Points on a hilly landscape, in no order, each with its height.
A climber steps from a point to the highest of its 2 nearest points, and stops where none of them is higher. Distance is the straight distance between rows; heights are no part of it.
Buk (h 5.36): [ -3 -51 -23  -4   1  -9   7  -3 -27  11  22  21  31  37  17 -54  33  11
 -23  22 -18 -21   0]
bav (h 3.47): [ 17 -22  -5  -1 -25  14   8  28  10  -9  28  16  22  22   2  16  19  -6
 -10 -40  -5 -29  -1]
zetu (h 5.71): [-53  38  15  12  48 -21 -13 -18  -8  20 -32  17 -23 -34   2  -8   0   9
  -8  49  20  31  14]
bapo (h 4.55): [  3  -9   3 -15 -14   8   5   1  21  24   2  -4  14 -30   9 -10 -26 -53
  16  20  -2  18  -1]
debu (h 8.48): [ 33 -60 -15  -7  11  26  45   6 -16  -6  30  20  21  24  20   9  15 -27
 -26  33 -27 -26 -22]
bim (h 5.02): [-21  11  -5   5 -33  14   4  30  14  11   4  13  23  10   1   9  -2 -49
   3 -43 -14 -12   2]
fodi (h 3.63): [ -6  38  -2  19 -11   6 -18  -3  31 -27 -24 -19 -34 -28 -17  21 -29  33
  10 -26  13  20  -2]
Pez (h 4.16): [ 16 -16 -16  -3 -17   2  23 -19  23  -8  18  -9  23  23   2 -10 -13  -1
   4 -39 -29 -16 -20]
nuv (h 4.36): [  9 -52  -7  -3  -1   3   1  15 -15  -1  27  15  21  22  19 -27  33  21
 -26  22   2 -24   4]
Fipo (h 6.62): [-10  16 -15  12 -16  -6  -4 -17  14 -21  -5 -19  -5  15 -15 -14 -23  39
  10 -49 -12  -5 -11]
devom (h 4.52): [ 24 -33 -14  -8  -9  12  18 -18  25 -19  25 -22   7   6   1 -11 -35  22
   6 -27 -17 -17 -18]
gono (h 4.97): [-39 -18  -2   3 -11  21  18  45  -3  -2  12  15  -1 -25   9  -6  -8 -18
  -9  -8   7 -14  18]
ganoz (h 1.39): [ 63  -4   3 -15 -30  11 -11   5  20   5  35  12  36  33 -15  31   4 -31
  10 -50 -12 -11 -10]
Neru (h 7.79): [ 40  45  18  -3 -10 -25 -27 -14  18  16 -33 -19   3  14  -5  20  23 -19
  16  17  10  31  -3]
paze (h 7.40): [ 13  45  20   1  -5  -3 -21  21  -8  -4 -34 -26 -29  -5 -14  32  10 -15
  11   8  18  21  11]
zomi (h 4.54): [-31  50  12  23  11 -22 -30   0 -14   0 -41  -5 -17  14  -9   6  27  22
  -9   8  13  17  11]
zesam (h 4.05): [ 14  27  15   2 -10   9  12  11  -9  11 -10   7   8  13  -2  56  19 -60
   8 -15 -15   4  -9]
Muvi (h 7.20): [  9 -20   1 -19 -18  -4 -31  -1  18  14   6 -19   5 -17   1 -43 -25   3
  15  16  19  16  10]
Numit (h 6.54): [-35  28   3   2   0  -8 -53  10  10  12 -25 -10 -29 -34 -18 -35 -30  21
   6  13  36  33  27]
bimi (h 3.98): [ 34 -45  -9  -9 -22  25  11  20  28  -9  45  13  30  23   5  16   1  -3
 -13 -39 -14 -32 -13]
Zat (h 0.35): [-20  11 -11  -7  35  -5  41 -18 -42   3  -8 -20 -24 -11  -3 -28 -26 -22
   9  24 -21  -2   3]
Situ (h 7.70): [ 75  -2  16 -23 -31  -1 -46   9  23   7  11 -19  11  11 -13   7   7  -3
  16  -2  27  11   7]
duz (h 1.64): [ 67  12   6 -16 -25   1 -12  12  -5  14  31  14  39  46 -21  25  24 -39
   9 -36  -7 -10   3]
Nido (h 6.65): [ 60 -25   8 -29   8  17  12 -15  -5   6   9 -25  -6 -13   2  23 -19 -35
  17  34  -3   8 -13]
Kazak (h 4.35): [ 17 -59   2 -16  -3  44  13  52 -15 -12  38   5   1   1   8  12  -5 -10
 -22   6   7 -34   8]
vusi (h 7.19): [  8 -68 -34   5   6  21  53  16 -17  -5  26  31  21  21  20  -9  17 -18
 -34  20 -33 -35 -16]
Nat (h 4.63): [ 37 -62  -8  -9  -4  24  11   4  31 -14  48   5  26  19  17  -2  -3  20
 -23  -4 -12 -32 -20]
gel (h 2.94): [ -3  -9  -5  15 -19   8  17  33   3 -19  10  22   9  18   2  32  34   5
 -12 -46  -7 -33   2]
nek (h 2.95): [-35  43   0   7  10  14   2  26 -17  -1 -23 -24 -35 -26 -20   2 -31 -36
   7  -9   3   1  17]
bib (h 0.62): [  2  26  -6  -5  25  -6  27 -38   8  12 -21 -25 -17 -34  -2  -1 -36 -37
  24  22 -18  18 -13]
tosi (h 8.10): [ 43 -28  16  -6 -20  11 -19  11  35 -16  29  -3  13   3   7  16  10  24
  -6 -10  20  -7  -6]
tidin (h 8.58): [ 26  25  15  11 -10 -17  -4  -1   5  -1  -9   4  15  25   3  27  48  -3
   2  -4   3   3  -4]
govo (h 5.24): [ 44  -6  -8 -26 -29  12 -24   4   8   0   1 -42  -9  -5 -21 -13 -38 -11
  28 -16   6  -1   3]
Bukep (h 2.72): [ 13 -28   3  -4  23  28  56  14 -27 -16  13   6 -15 -14  10  46  -1 -26
  -7  18 -13 -17  -9]
volez (h 0.56): [ -7  30  -7  -8  42 -12  25 -38 -14  13 -21 -27 -33 -34 -10 -25 -40 -23
  20  35 -10  18  -1]
Pemo (h 6.86): [-21  22  -8   0   7  -9  -9 -20   0   5 -19 -23 -15 -16 -10 -29 -34   4
  15   1  -3  13   3]
rugag (h 1.88): [-39   1   2  -6  28 -19 -27 -16 -33 -12  -9  14 -31  -9 -10 -17  -3  81
  -7  14  28  17   8]
dod (h 1.99): [-44 -23 -29  12   3 -11  16   7 -36  -2   3  20   5  26   4 -32  22  31
 -17 -19 -22 -33   6]
tadi (h 5.56): [-46 -28   3  -3   9  -6 -14  19 -21   9   8  24  -2 -14  11 -40  11  30
 -15  27  24   2  23]
ges (h 6.26): [  9  -8 -12  -6 -22   3 -12   8  -1 -20  13 -26  -6  18 -15 -29 -22  33
   6 -42   1 -16   5]
sal (h 5.57): [ -7  21  -6   7  -7 -10  19  -2 -19  18 -13   5  23  31   8   0  27 -48
   0   0 -29  -9  -6]
pamog (h 6.98): [ -9  12  -7  21 -24  -4  -8   4  24 -29   3   2   1  18  -9   7   4  48
  -2 -58  -1 -11  -4]
gebed (h 6.66): [-24  25   1   2  10  -4 -22  -1   7  -1 -20 -12 -36 -42 -17 -22 -37  21
  12  10  26  23  17]
voz (h 6.77): [-19 -17  -4 -10  12 -16   0 -25 -10  16   3  -3   8  -6   9 -51 -14  10
   4  31  -3  14   3]
rele (h 6.35): [-57  12   2   8  -9  -9 -49  11  10  10 -11  12  -7 -19  -6 -37 -15  33
  -4  -1  29  22  21]
letis (h 1.69): [-52   7  -9  23   9 -19  12 -23  13  22 -14  27  27  -2  22 -19  17 -13
  -9  15 -21   8  -8]
Muga (h 3.77): [ 71 -21  16 -19   1  13  -9  29 -30  -8  31   2  14  44  -3  27  44  -6
 -17  14  10 -29   6]
lav (h 1.49): [-32  -3  -2  17   7  -7  25 -10  12   9  -4  22  15 -16  22   2  14 -13
  -6  18 -10   5  -8]
filov (h 5.55): [ 61 -12  12 -33 -29  28 -29  14  -2  21   8 -14  -1  -1 -19  30 -23 -56
  28 -15   6   9  -1]
zisom (h 3.19): [ -8  11 -17  23  -4 -18  25 -18   1 -11  -4  14  19  36   7  10  36  17
  -6 -34 -30 -24 -16]
naza (h 4.93): [-17 -10   5   3 -23   6 -14   8  51   6   8   6  10 -39  11  -9 -24   1
   9  -6  17  16   2]
kubaz (h 6.43): [ 57 -28  14 -22 -25  13 -18  22   8  21  38  23  44  27   5   8  29 -45
  -5   6   5  -2   2]
Bozig (h 2.81): [ 49 -17   3  -6   8   8  40 -30   4 -11  12  -9  11  15  10  41   2 -14
   5   2 -27 -10 -33]
gon (h 6.89): [-36  -6 -17   7  -3 -22 -12 -28   7   0   4  15  16  23   4 -35   5  50
  -6 -26 -12  -1 -10]
tuv (h 3.97): [-50  20   5  19  21 -27 -26 -38  17   3 -21  30  -2 -14   7   2   9  57
 -10  15  12  31  -9]
Rofon (h 8.19): [  0 -40  13  -8  -1  16  -8  28   8 -15  25   2  -6 -25  10  -8  -4  31
 -11  19  30  -8  12]
Taguf (h 7.44): [-59  42 -13  22  26  -8 -26 -40  30  -5 -26  12 -24 -32 -15  -9 -47  47
  -3 -13   7  29  -7]
Dagef (h 6.02): [  4 -19  15 -17  19  15  23  14  -1  10  11   4 -12 -51  13   1 -20 -37
   4  51  18  16  12]
mil (h 7.26): [ 36  -7  15 -15 -13  -5  -2  -3   3  19   3  -5  22  11  10   5  15 -39
   9  24  -1  13  -4]
razaf (h 0.82): [ 26   6  -3  -6  -6  14  17 -16  27 -11  -6 -24 -16 -30  -8  34 -41 -19
  27 -17  -9   7 -19]
Dolip (h 6.44): [-28 -19 -16  -9   7 -26 -24 -37 -21   0   6   8   6  29  -2 -45   0  69
  -5 -11  -6   1  -8]
kaz (h 0.69): [ 45   7   9 -13   3  17   3  -2   6 -15  -8 -31 -38 -35 -14  45 -28 -10
  24   6  12  12  -9]
pimag (h 8.03): [ 14  42  -8  -6 -23  -4 -36  -7  21  22 -35 -38  -7  -7 -23 -10 -26 -37
  27  -8   1  19   2]
puga (h 6.57): [ 18 -31  -8 -14   4  11  28  -6 -12  -3  17 -14   7   6   9 -13 -15 -15
   0  14 -16 -11  -8]
rosip (h 3.28): [-33  34  -9  10  -6  15   1  22  -6 -18 -16 -24 -34 -17 -23  -2 -42  -1
   8 -39   0  -6  12]
Lef (h 4.02): [-14  12   9  26  15 -12  15  -7  -3 -27 -16  13 -15  -2  10  37  37  44
  -9   3   4  -2  -7]
Papu (h 3.25): [-10 -42 -14   6   1  -3   2  20 -29 -13  19  18   6  28   8 -22  36  46
 -26  -7   0 -38  11]
buvef (h 5.45): [  5  16  20   2  14  -8   8 -11  18   5 -18  -8 -12 -38  11  25   0 -12
  13  38  13  27  -3]
zate (h 3.66): [ 40 -52   7 -11   0  43  17  40 -14 -14  36  15   5  17   7  44  12 -12
 -24  -4  -4 -37  -7]
Lem (h 3.58): [-45  10  -6  27  12  10  37  17  -3 -25 -10  13 -20 -20   4  30   1  15
  -8 -26  -8 -20   0]
bibit (h 6.29): [ 14  22  13 -18  11   4  14   4 -28  20 -21 -23 -17 -12  -3  21  -6 -70
  18  30  -7  16   1]
zevok (h 5.40): [ 12  -3   4 -15 -17  10  -3  38 -41  -4   5 -20  -5  25 -12 -11   8 -18
   2 -11   4 -20  20]
lusa (h 7.73): [ -7  33   1  13 -10 -31 -20 -26  10  13 -17   0  24  32   0 -20  25   7
   3 -10 -10   8  -4]
gupir (h 5.83): [ 31 -33  17 -10 -20  19   0  32   3  15  26  32  31   8  18  29  34 -44
 -12  16   7  -3   1]
gom (h 3.33): [-32   0  -4   4   8  -4  14  14 -36   1  -7  -1  -7   4   2 -22   7  -2
  -5   9  -4 -10  14]
Gafe (h 7.38): [ 37 -10  13 -20 -21  -7 -39   2  21  10   1 -22   2  -9  -2 -18  -2   8
  15  20  29  20   9]
Ris (h 7.12): [-46  -9  -6  13   5  -1  -8  -3  10 -22   5  15 -18 -20  -5 -14 -20  67
  -6 -24  13   2   2]
ded (h 8.31): [ -4  -4  27   1  20 -10   3  17 -21   0 -11   3 -16 -17  14  13  35   7
  -7  50  25  13  15]
mol (h 5.05): [ 19  21   7  -3  -6 -11 -28   4 -18 -19 -19 -36 -30  14 -21  -7   1  40
   8  -6  21  10  11]
puzam (h 7.57): [ 45  17  25 -15 -13 -10 -24   2   7  22 -16 -14   6   1   0  22  18 -38
  18  27  16  27   2]
Sif (h 5.30): [ 16   7  20   3  -7   0  -5  -7  40   0  -7  -1  -1 -35  13  35   0  -8
  12  16  16  25  -9]
fufu (h 7.71): [  3  45 -14  11 -10 -11 -41 -37  43   5 -41 -30 -19 -19 -20  -9 -33  16
  22  -6   5  35  -7]
Kipuv (h 4.06): [-43  -5  -9  20  27   6  51  -4   0 -20   2  21 -17 -32  10  14 -11  19
  -7  -5 -11 -14  -3]
bam (h 3.70): [ 17  20  12   6  -5  12  22  20 -22 -14  -6   4  -6  19  -5  64  28 -28
   2 -27 -10 -15  -6]
Niru (h 7.64): [ 39 -36  -3  -6   3  11  31   4 -22  -3  21  13  20  31  14  17  33 -22
 -18  18 -20 -23 -12]
Gorun (h 4.80): [ 56  -7  26 -26 -11  17 -21  38 -29  -6   7 -21 -15  11 -15  34  13 -16
   5   4  26  -4  14]
sed (h 0.38): [-54  62 -10  15  45 -15 -27 -29 -16  10 -44 -17 -38 -11 -28 -22 -34  10
  -5  12   2  23  11]
nari (h 3.12): [-73 -16 -23   9  21   2  33   6 -19  14   4  33   0 -23  10 -46 -19  -5
 -16  10 -12 -10  13]
nir (h 4.71): [-15  59   4  16   9 -19 -32  -8 -12  -1 -47 -29 -26  15 -20  -1   3  14
   1   1   6  21   9]
metub (h 3.34): [-54  30  -5  33  11   0  17   9  -3  -8 -23  15  -8  -8   5  20  15   1
 -11 -15 -11  -8   1]
zigem (h 8.12): [ 24  35  14   7  -7 -32 -19 -19   7   9 -19  -6  17  30   0   4  40   4
   5   7   2  16  -4]
sezu (h 6.52): [-21 -11  -1  -5  31 -11  18 -27  -6  12   2   9  -7 -33  10 -34 -21   7
   2  41   4  17   4]
vaba (h 5.66): [-16 -51 -35  12   0   1  45   3  -9  -2  16  32  25  20  20 -18  24   2
 -25  -4 -34 -32 -10]
Padar (h 6.83): [-57  11  -6  28   1   0   1   0  32 -13  -6  20  -5 -25   2   0 -17  35
  -7 -27   3   3  -1]
fos (h 3.04): [ 32   0   8   2  10  -8  31 -40  16 -10  -2 -10   6  -1  15  35   6  -3
  11  12 -17   7 -29]
rur (h 7.34): [-38  17 -10  13  -6 -31 -28 -30   7  19 -12  13  27  30   3 -41  16  20
  -4 -13 -14   8  -7]
Ruka (h 4.87): [ 18  52   1   5   4 -11 -24  -7 -15 -20 -41 -45 -51   4 -29  12  -7  29
  13  -4  13  24   6]
vaz (h 3.74): [  9  24   6  15 -16  -7 -20 -11  33 -25 -15 -11 -17  -9  -7  20  -4  43
   7 -19  14  20  -7]
likeb (h 3.23): [  6  -2   4   9  19 -17  26 -47  17  -7  -7  -5   1  -8  16  11   1  24
   7  17 -13  12 -24]
tif (h 6.88): [ 51 -20  11 -20 -27   1 -17   0  25  20  25   4  40  14  10  -2  13 -34
   5   7   4   8  -5]
Nadus (h 5.72): [-47 -13 -15  10 -26  13  14  34  17   6  10  22  20  -4   9 -14  -3 -21
  -9 -33 -12 -18   8]
Vego (h 8.77): [ 25 -44  17 -11  -9  27  -9  28  27 -16  30   0  -1 -23  14  17  -8  18
  -9  11  28  -9   2]
fem (h 5.89): [ -2 -37 -19  -5  14  15  57 -11 -12 -10  17  -1   5  -1  11 -11 -21 -12
  -6   8 -30 -18 -13]
Mik (h 7.72): [ 27 -12   8   4  -6  -7  10   5  -6  -3  10  14  20  23  15  18  48   0
 -10   9  -2 -13  -4]
Gef (h 7.60): [-30  46 -18  20   2  -7 -43 -36  39  -3 -34 -13 -26 -26 -23 -16 -50  38
   9 -17   7  34  -4]
bot (h 2.73): [-39  47   7   5  29   4  -3  19 -17   7 -28 -18 -41 -39 -18  -8 -26 -29
   4  19  16  13  24]
Karig (h 3.18): [ 54 -32   3 -15   1  11  -5  26 -34 -10  32  -7  13  50  -1  -5  34  10
 -20  10   3 -40   7]
romu (h 6.20): [-49  15  -2  -5  58 -13  17 -35 -15  17  -5  29 -25 -45   1 -39 -35   7
  -1  37   9  19  11]
rem (h 4.29): [-22  27  11  19  21 -20   1 -12 -20 -10 -28  -1 -18   5   2  16  29  34
  -4  13   6   9   0]
Git (h 3.24): [ 11  -9  10   5   9  18  40  21 -25 -21   4   7 -14  -1   7  63  26 -14
  -8  -3  -6 -19  -8]
bimo (h 5.28): [ 19 -58 -15  -3   3   8  27 -23  27  -7  34   8  29  12  23 -17  -4  21
 -16   7 -22 -17 -25]
dade (h 2.64): [-11  19   6  -6 -14  19  -1  33 -11   4  -8 -14 -14 -15 -11  16 -21 -47
  13 -17   3   0  11]
Meb (h 2.22): [-28  22  12  -3  49  -9  -1  -7 -21 -13 -10   7 -57 -49 -13  -9 -24  48
  -1  29  35  19  21]
dizak (h 7.56): [ 14 -26   4  -1 -21  -3 -18   4  32  -3  24   5  22   5  12 -16  13  24
  -4  -6  12  -1  -2]
Tinil (h 3.91): [-44   1  -4  11  23 -16  11 -16 -24  -5 -11  13  -9  -1   6 -14  12  35
  -9  10  -4  -1   0]
viga (h 3.14): [-19  -1  -1  20  -8  11  23  29  -1 -30   0  13 -11  -3   2  37  17  23
 -10 -33   2 -24   2]
fuzo (h 4.03): [-16  45   8  24 -14  -6  -9  -2  30  12 -25   7  20   6   6  29  18 -40
   0 -16  -9   9  -8]
lok (h 6.95): [ 29 -18   9 -16   4   0   9  -8 -10   4   6 -19   3   1   8  -5   1 -14
   7  31   0   4  -4]
dige (h 5.88): [-10   3   0   0  10 -34 -28 -31 -27  -8 -10   3  -5  35  -4 -20  27  72
  -6   1   8   5  -2]
Lapi (h 4.85): [ 58 -40  -5 -24  -9  28  10  -8  11 -12  32 -26   9  14  -4  11 -34  -7
   4 -16 -16 -25 -20]
biz (h 7.80): [ -5  38   3  -3 -25  -7 -41  11  14  27 -26 -23   7   4 -12 -21 -11 -43
  16  -4   6  16  14]
rubaz (h 5.58): [-31  26  18  15  22 -13  -4 -10  16   9 -24   9 -11 -35  11   8   4  -1
  -1  35  16  27   7]
banar (h 4.42): [ 13 -37 -31  12  -7  -7  26   2   0  -3  26  31  36  42  16 -13  45  11
 -26 -19 -31 -37 -10]
lubap (h 4.81): [-22 -26 -16   6  33  10  64 -15  -8 -20  15  10 -14 -24   9  -4 -29  17
  -8   3 -19 -19  -6]
kebir (h 3.67): [-47  49   5  32  10   0   2   6   4   5 -33   1  -3  -5   1  23  12 -31
  -9  -4  -6   3   2]
zus (h 5.90): [-74  38  -5  13  58 -18  -2 -34 -15  19 -25  28 -18 -27  -3 -22 -20   9
 -12  29   3  20   8]
lizi (h 2.35): [-76   3 -26  12  37 -15  26 -32 -17  16  -8  32   4 -12   7 -37 -19  10
 -12   9 -25  -1  -3]
Ronu (h 0.61): [ 66  15   9 -20  -8   9 -19  -7  10  -5 -21 -39 -34 -21 -21  44 -14  -9
  32   8  17  21  -7]
dasol (h 4.11): [-76  26  -6  15  19 -29 -47 -30  -2  18 -25  34   5   5  -1 -19   8  45
 -18   6   7  23  -3]
gal (h 5.70): [ 63 -26  14 -32 -16  33  -9   9 -12  15  22  -3   5  15 -12  40 -17 -57
  16 -17  -9   0  -7]
luti (h 7.18): [-65  21 -16  19  23  -4   7 -31  29  -5  -6  19 -15 -37  -4 -19 -50  34
  -1 -22  -6  10  -6]
Ran (h 5.60): [  6 -41   8 -17   8  29  26  30 -11   6  24  10  -1 -31  16   2 -11 -41
  -8  43  12   1  10]
Kuli (h 2.46): [-37  31  13   2  45  -1   8  16 -31  -5 -16   0 -53 -45 -12  -8 -14   9
  -3  30  28  12  29]
Fotig (h 7.13): [-16 -16  -4   2 -32  -4 -25  13  30   5  19  10  25   7   8 -35   4  16
  -3 -26   9  -2   6]
Moz (h 0.72): [  6  19  -6   0   2   3  18 -30  32   4 -14 -21  -7 -34   0  16 -39 -26
  25  -1 -14  15 -19]
gibuv (h 5.03): [ 11 -58   1 -16  -3  41  27  37  -4   0  35  16  10 -14  15  10 -13 -37
 -17  20   1 -15   1]
Gem (h 5.04): [ 38   5  14 -25  -9  10 -13  35 -45  -6  -4 -37 -25  16 -22  12   1 -20
  11  -1  15  -7  19]
setin (h 5.86): [ 22 -24  -3 -18 -20  14 -12  29 -21 -11  22 -28   1  24 -11 -28 -13   9
   0 -21   6 -26  13]
guto (h 1.95): [-78  20 -21  32  23 -17  12 -28   1  16 -23  28  15   2  11 -16   7   0
 -16  -4 -28  -5  -8]
Kete (h 0.80): [-12 -29 -12  11   5  14  49  28 -33  -1   3  32   6   3  20  24  35 -34
 -20  18 -17 -25   0]
Bigu (h 1.22): [-19 -20  -4  11   6   6  39  10  -7   2   4  26  10  -9  22  13  20 -19
 -11  17 -13 -11  -4]
liv (h 4.73): [-20   6  -1   0 -17  -3 -10  -8  40  23  -5  -3  17 -29   9 -23 -26 -31
  13   7  -1  21  -3]
sugum (h 1.18): [ 53   4   3 -10 -29  16  -3  -6  25  -4  16  -3  12  14 -14  45 -14 -24
  21 -51 -12  -4 -18]
feru (h 4.44): [ 59  -6  28 -20 -16  14 -20  35 -21   3  18   4   8  23  -8  44  31 -26
  -1  -3  20  -6  10]
denes (h 3.50): [ -3  24  -9   3 -15  12 -15   9   9 -23 -14 -34 -36 -21 -26  -3 -45  22
  17 -33  10   6   8]
pumi (h 5.87): [ -7 -37 -16   0   1  -9  24 -35  18   6  19  10  30  10  22 -36  -5   9
  -3   8 -25  -1 -21]
ped (h 7.78): [ 17  15  27  -1   3  -8 -10  22 -20 -11 -15 -14 -20   0  -1  26  33   9
   1  20  26   8  12]
larig (h 7.43): [ -9  34   2  23 -36   1 -23  20  34 -16  -5   9   8  13  -8  18  14  15
  -3 -55   7  -2   1]
vume (h 0.27): [ -1 -22  -5   1  -9  20  29  49 -40  -4  10  22   5  20   5  28  36 -35
 -17  -7 -10 -34  10]
zuzas (h 2.37): [  4 -15  -4 -18 -15  28  15  27  -7  -1  14 -13  -7 -15  -6   3 -37 -39
  11 -19  -5  -9   6]
pevi (h 6.28): [ -3  -8   6 -15  31   0  24  -9  -5  11   3  -4 -17 -45   7 -25 -29 -18
   9  50  13  16  12]
zak (h 2.69): [ 55 -49   4 -23   3  24 -12  19 -11  -9  39 -15  12  32   6 -13   6  14
 -21  22   5 -33  -1]
vir (h 6.05): [-14  27   4   2   9  -2  22   0 -20  18 -23  -9  -1   0   6  10   7 -60
   5  20 -18   7   0]
digep (h 6.31): [ -6 -38 -16  -8   5 -15  11 -34  -8  16  15   7  30  22  17 -56   5  10
  -8  25 -19   1 -11]
zafu (h 2.45): [-36   4 -25  11   5  -5  32   6 -45  -1 -10   0   0  29  -1 -22  10  -9
  -6 -15 -32 -29   4]
Gav (h 7.62): [-21 -25   6   3   0  12  -3  20  12 -23  16   4 -19 -30   1  -7 -18  48
  -6  -8  27  -5  13]
sego (h 2.26): [ 60   5   0  -5 -16  -8  -4  20  -8   4  36  30  45  49 -12  24  58 -17
  -9 -25  -5 -25   5]
rofov (h 3.08): [ 60 -33  12 -12  -9  36   2  32  -4 -12  41  23  15  33  -5  61  19 -13
 -14 -32  -4 -34  -9]
pazuf (h 4.46): [ 12  36   8   5 -32   5 -13  15  18  17  -4  11  28  20  -7  31  14 -56
   8 -36 -10   3  -4]
kenif (h 3.85): [-14  21   7  17  -4 -20 -27 -25  31  -8 -17   4  -4  -8   2   3   5  49
   3  -2  16  26  -7]
nali (h 5.09): [-19   3  13  10  -5   7  -1   5  48  -3  -1  10  -8 -56  11  13 -22   0
   7   5  21  19   0]
non (h 4.95): [ 28 -31   4 -12  18  -7  -4 -24 -15 -15  13 -24  -6  17   1 -22   0  50
  -4  24   4  -8  -6]
Pasi (h 3.56): [-43  13  -7  12  46 -28  17 -57 -18   0 -18  17 -10  -5   9  -6   1  44
  -4  21 -15  12 -17]
gezo (h 6.50): [-42  -2 -11   9 -28   1 -16  32   1   7   6  10  17  16   1 -36   8   2
 -10 -33   1 -14  17]
Bonef (h 7.36): [ -4   4   3 -11 -32   2 -22  28  -1  22   2  -8  20   9  -1 -29   0 -40
   7  -7   4   2  17]
bor (h 7.33): [ 13  21  -7   0 -19 -18 -15 -26  13   9 -11 -23  17  22  -7 -25  -7  -5
  17 -20 -14   6  -8]
Lis (h 5.39): [ 14  -7   9  -6   1 -16 -26  -4 -22 -15  -1 -17 -10  24  -7 -20  18  54
  -3   6  17   0   9]
zigen (h 2.05): [-20   3  12  -6  38 -15 -12 -17 -23 -13  -9   4 -40 -27  -7 -11 -10  65
  -1  33  30  22  11]
besit (h 3.76): [ 14  -7 -17   7 -13 -17  14 -28  15  -7  15   0  30  39   4 -20  14  20
   0 -34 -28 -18 -16]
deza (h 5.95): [ 75 -35  21 -26 -14  32 -11  13  -5  21  40  27  30  29  -3  46  10 -55
   0  -7  -7  -3  -9]
zad (h 5.07): [ 64 -23  -5 -35 -18  22  -6   0 -12  -2  21 -38   0  21 -19  -4 -33 -24
  17 -17  -9 -18  -5]
zelu (h 4.32): [-66  49   5  24  31 -26 -40 -16 -20  15 -45  13 -13   9  -8  -4  21  27
 -20  20  11  22  11]
Nuni (h 3.32): [ 30 -12 -19   6 -20 -14   4  10   2   5  33  30  48  49   2 -11  54  -3
 -16 -29 -17 -31   0]
dofun (h 8.89): [-11 -20  23   4   0   5  -5  33   2  -6   6  15  -6 -26  17  11  27  12
 -10  30  35   3  16]
boli (h 7.87): [ -2  40  12  23 -25 -13 -25  14  21  -9 -12   8  10  18  -6  22  37  13
  -5 -29  12   5   4]
Pefuv (h 0.99): [ 17  13   2   0 -22   6   5  -1  22  -8  -2 -12   3   0  -3  29 -12 -18
  15 -31  -9   0 -12]
tez (h 0.47): [-35  52  -9   4  52 -18   0 -38 -20   9 -37 -23 -43 -24 -21 -23 -40   0
   9  20  -5  19   5]
Geve (h 6.45): [ 38   0  11 -26  14  10  16  -6 -14  16  -9 -25 -20 -31  -3  27 -22 -57
  25  39  -2  21  -4]
naf (h 6.90): [ 38 -21  20   2   3 -13   0 -14  17  -4  12  10  21  12  24  18  48  20
 -10  33  11   4 -12]
Sabob (h 2.67): [-16  24 -16  29 -12 -23   3   2  -2  -5  -6  25  24  44   1   1  53  17
 -13 -42 -21 -26  -2]
fogo (h 5.41): [ 52  11   3 -27 -34  14 -34  18   1  11  -7 -30 -10  -1 -26  14 -21 -38
  30 -20  13   8   7]
nufuz (h 4.96): [  4  25 -10   5 -23 -18  -4   3  -6  23  -1   9  43  46  -1 -22  33 -41
   0 -20 -22  -9   4]
met (h 6.08): [-34  -6   5  -3 -11  -7 -35  19  -9   5   0   2  -4  -5  -3 -41  -2  31
  -3   2  24   8  25]
dadim (h 7.86): [ 30  27  -6  -4 -27  -2 -35 -16  41  10 -24 -31  -7 -19 -16   1 -27  -9
  31  -8   9  26  -4]
tes (h 7.08): [  4  21 -15  -5  -2 -18  -4 -40   6  14 -20 -37   3   5  -8 -34 -32 -11
  24  -5 -22  11 -10]
rumo (h 7.02): [  2 -24  -1 -21  -2 -19 -33 -24  -1  15   5 -17   5   2  -2 -60 -18  30
   9  25  13  16   7]
tigag (h 3.40): [-17  17  -4   7  31 -29   5 -65   5  -6 -19  -3 -10  -6   3  -7 -14  51
   8  12 -10  22 -22]
nepum (h 4.10): [-48 -21  -9  -2   9  15  25  28 -16   6  15  18  -6 -33   6 -39 -24 -13
  -9  13   8  -9  23]

Where does a climber stop that starts at each point below?
ganoz => debu
Padar => pimag
zate => Situ
tuv => tidin
besit => mil
Muga => tidin
zigen => tidin
sal => mil
Ronu => mil
nali => Situ
met => tidin
sed => Situ

Call two points neighbours if one is among the 2 nearest of the other. Go from one point of each pair to the other, from neighbour to neighbour, staying as high as possible. Name the lowest point that can't be avoided.
Vego and pimag => Padar
dofun and Vego => Rofon
tidin and debu => Niru
